Points on a hilly landscape, in no order, each with its height.
A ball rolls from a point to the lowest of its 4 nearest points, and stops where none of them is lower. Distance is the straight distance between rows; heights are no part of it.
Kovun (h 54.9): [125 132 127 124 111 185  81 106 179 141 137]
rivaf (h 24.0): [113 153  68 159  98  72 196 134  84 139 148]
pil (h 44.3): [ 91 138  67 152 128 147 171 111 161 154 165]
tenaz (h 38.7): [ 88 141 107 133 150 132 143 122 147 136 173]
Fafa (h 37.0): [117 124 123 132 148 152 108 120 152 139 153]
luri (h 39.5): [ 92 134  77 149 139 132 163 116 146 146 168]
Sanes (h 70.2): [117 174 111 126  77  38 214 148  89 115 120]
veke (h 37.1): [134 151 154  89  68 186  24 126 144  92 115]
defe (h 72.6): [185  76 137 145 128 137 103 127  99 144  79]
kilu (h 55.4): [ 98 147 110 131 140  81 186 147 102 128 146]
nez (h 33.0): [104 128  89 145 149 122 157 126 127 145 150]
zigu (h 44.4): [148 103 104 150 146 139 137 116 116 150 125]
bogo (h 53.0): [150 107 115 143 150 123 147 120 103 142 119]
voka (h 84.5): [ 85 147 135 122 167 103 151 147 121 117 162]
Lur (h 57.9): [144 136  93 158 115  79 200 123  75 119 122]
gizi (h 21.8): [158 105 153 125 163 107 150 138  94 121 101]
novev (h 58.3): [167  91 135 142 144 134 123 130 107 147 102]
Rimus (h 69.2): [122 176 127 105  78  37 219 152  98 100 110]
Gola (h 66.0): [143 144 115 140  99  60 213 134  79  99 114]
bige (h 72.1): [157  92 161 131 136 147  81 135 125 136 105]
ser (h 22.4): [108 122 115 139 163 123 146 125 122 135 150]
Gogov (h 41.6): [118 142 132 117 136 167  86 109 168 123 165]
pud (h 71.9): [149 103 121 143 123 166  80 120 154 154 112]
tul (h 67.3): [137 119 127 130  74 195  77  99 184 151 102]
misi (h 29.7): [130 153 143  93  50 193  31 118 155  97 108]
lupaz (h 73.8): [134 113 135 124  63 196  57 112 174 136  87]
bimop (h 69.4): [130 166 101 150  74  46 216 133  80 111 121]
koze (h 68.4): [117 128 112 131 156  94 174 136 105 121 131]
puz (h 64.3): [145 102 134 132 138 152  90 130 134 142 120]
puv (h 66.1): [112 177 129  94  84  31 218 159 108 104 120]
basu (h 46.4): [127 132 151 114 138 161  62 125 151 122 142]
tozi (h 27.0): [115 133 113 136 139 167 117 106 170 143 163]
pef (h 54.7): [127 120 151 125 166 134 119 138 127 124 140]
likuf (h 62.1): [132 126 116 135  97 191  97  88 189 157 126]
sak (h 33.1): [104 133 127 133 160 134 125 130 136 126 158]
gara (h 71.4): [151 100 181 120 140 140  62 146 118 123 103]
kef (h 72.7): [140 107 142 130 100 179  54 127 152 133 103]
rin (h 69.9): [141 122 107 150 145 100 175 133  91 127 131]
Kifin (h 63.0): [120 160 139  94 122  52 218 150  98  91 102]
Vinub (h 53.1): [153 109 183 108 169 109 126 136 111 111 100]
Mil (h 60.7): [132 118 129 127  98 183  75 106 178 140 123]
ledo (h 32.3): [129 154 147 102 110 174  46 111 168 114 151]
puli (h 66.2): [135 118 149 117 111 171  50 126 151 128 122]
vav (h 70.8): [144 114 162 120 102 166  37 141 140 122 102]
tiba (h 51.5): [176 105 120 149 141 105 167 121  86 130 106]
ref (h 57.8): [134 117 138 125 128 166  71 124 158 141 131]
gib (h 40.3): [ 81 150 104 134 156 130 144 128 152 131 179]
vizu (h 39.6): [ 78 149 118 125 161 129 125 129 150 122 181]
seso (h 77.5): [152  93 146 134 122 157  70 132 139 141  98]
taze (h 36.7): [125 114 103 136 137 163 118 110 159 151 139]
mimu (h 73.1): [116 135 159 114 170  97 162 142 108 112 136]
runi (h 37.6): [114 125  83 147 130 158 144  99 164 158 152]
Vibag (h 80.2): [156  89 122 142 105 170  80 120 146 158  98]
muki (h 68.0): [139 113 149 130 164 132 119 133 121 126 128]
fuv (h 78.4): [104 135 139 122 162 100 159 146 109 120 145]
zot (h 17.9): [ 91 166 122 114 120  51 207 159  97 117 135]
kiro (h 21.1): [128 154 141  98  74 190  50 105 174 118 128]
binil (h 36.8): [129 111  90 150 148 132 147 113 125 151 141]
Fizu (h 44.2): [127 113 128 130 150 151 107 120 149 141 140]
Gorez (h 70.7): [134 119 165 116 160 136  90 133 131 114 135]
mumip (h 66.9): [172  87 164 136 144 131 100 134 101 135  86]
naba (h 69.5): [116 137 137 119 156  86 183 143  99 109 123]
razi (h 67.5): [141 136 129 125 132  76 203 131  82 106 110]
Bofi (h 70.6): [145 121 171 111 116 160  39 138 136 116 123]
Lon (h 53.6): [140 123 161 112 161  86 177 141  97 102 109]
Kofug (h 54.6): [101 161 138  98 132  61 206 152 102 106 123]
Kapod (h 39.3): [106 154  94 143 118  70 202 143  81 126 136]

Call two points neighbours if one is among the 4 nearest of the other. Go from one point of each pair to the other, from neighbour to neighbour, staying as low as possible. Name the highest point that can't be avoided.
zot / tozi | razi
kiro / gizi | bogo
ser / kiro | Gogov
zot / rivaf | Kapod
tozi / ser | Fafa

For each start below, name the point where the ball stops.
naba | gizi
Lur | zot
pil | ser
Rimus | zot
bimop | zot
koze | zot
pud | kiro
razi | gizi
rin | gizi

Write out the way that a ball takes from each point below.
pef | sak > ser
fuv | koze > kilu > Kapod > zot
Gola | Lur > Kapod > zot
mimu | Lon > gizi
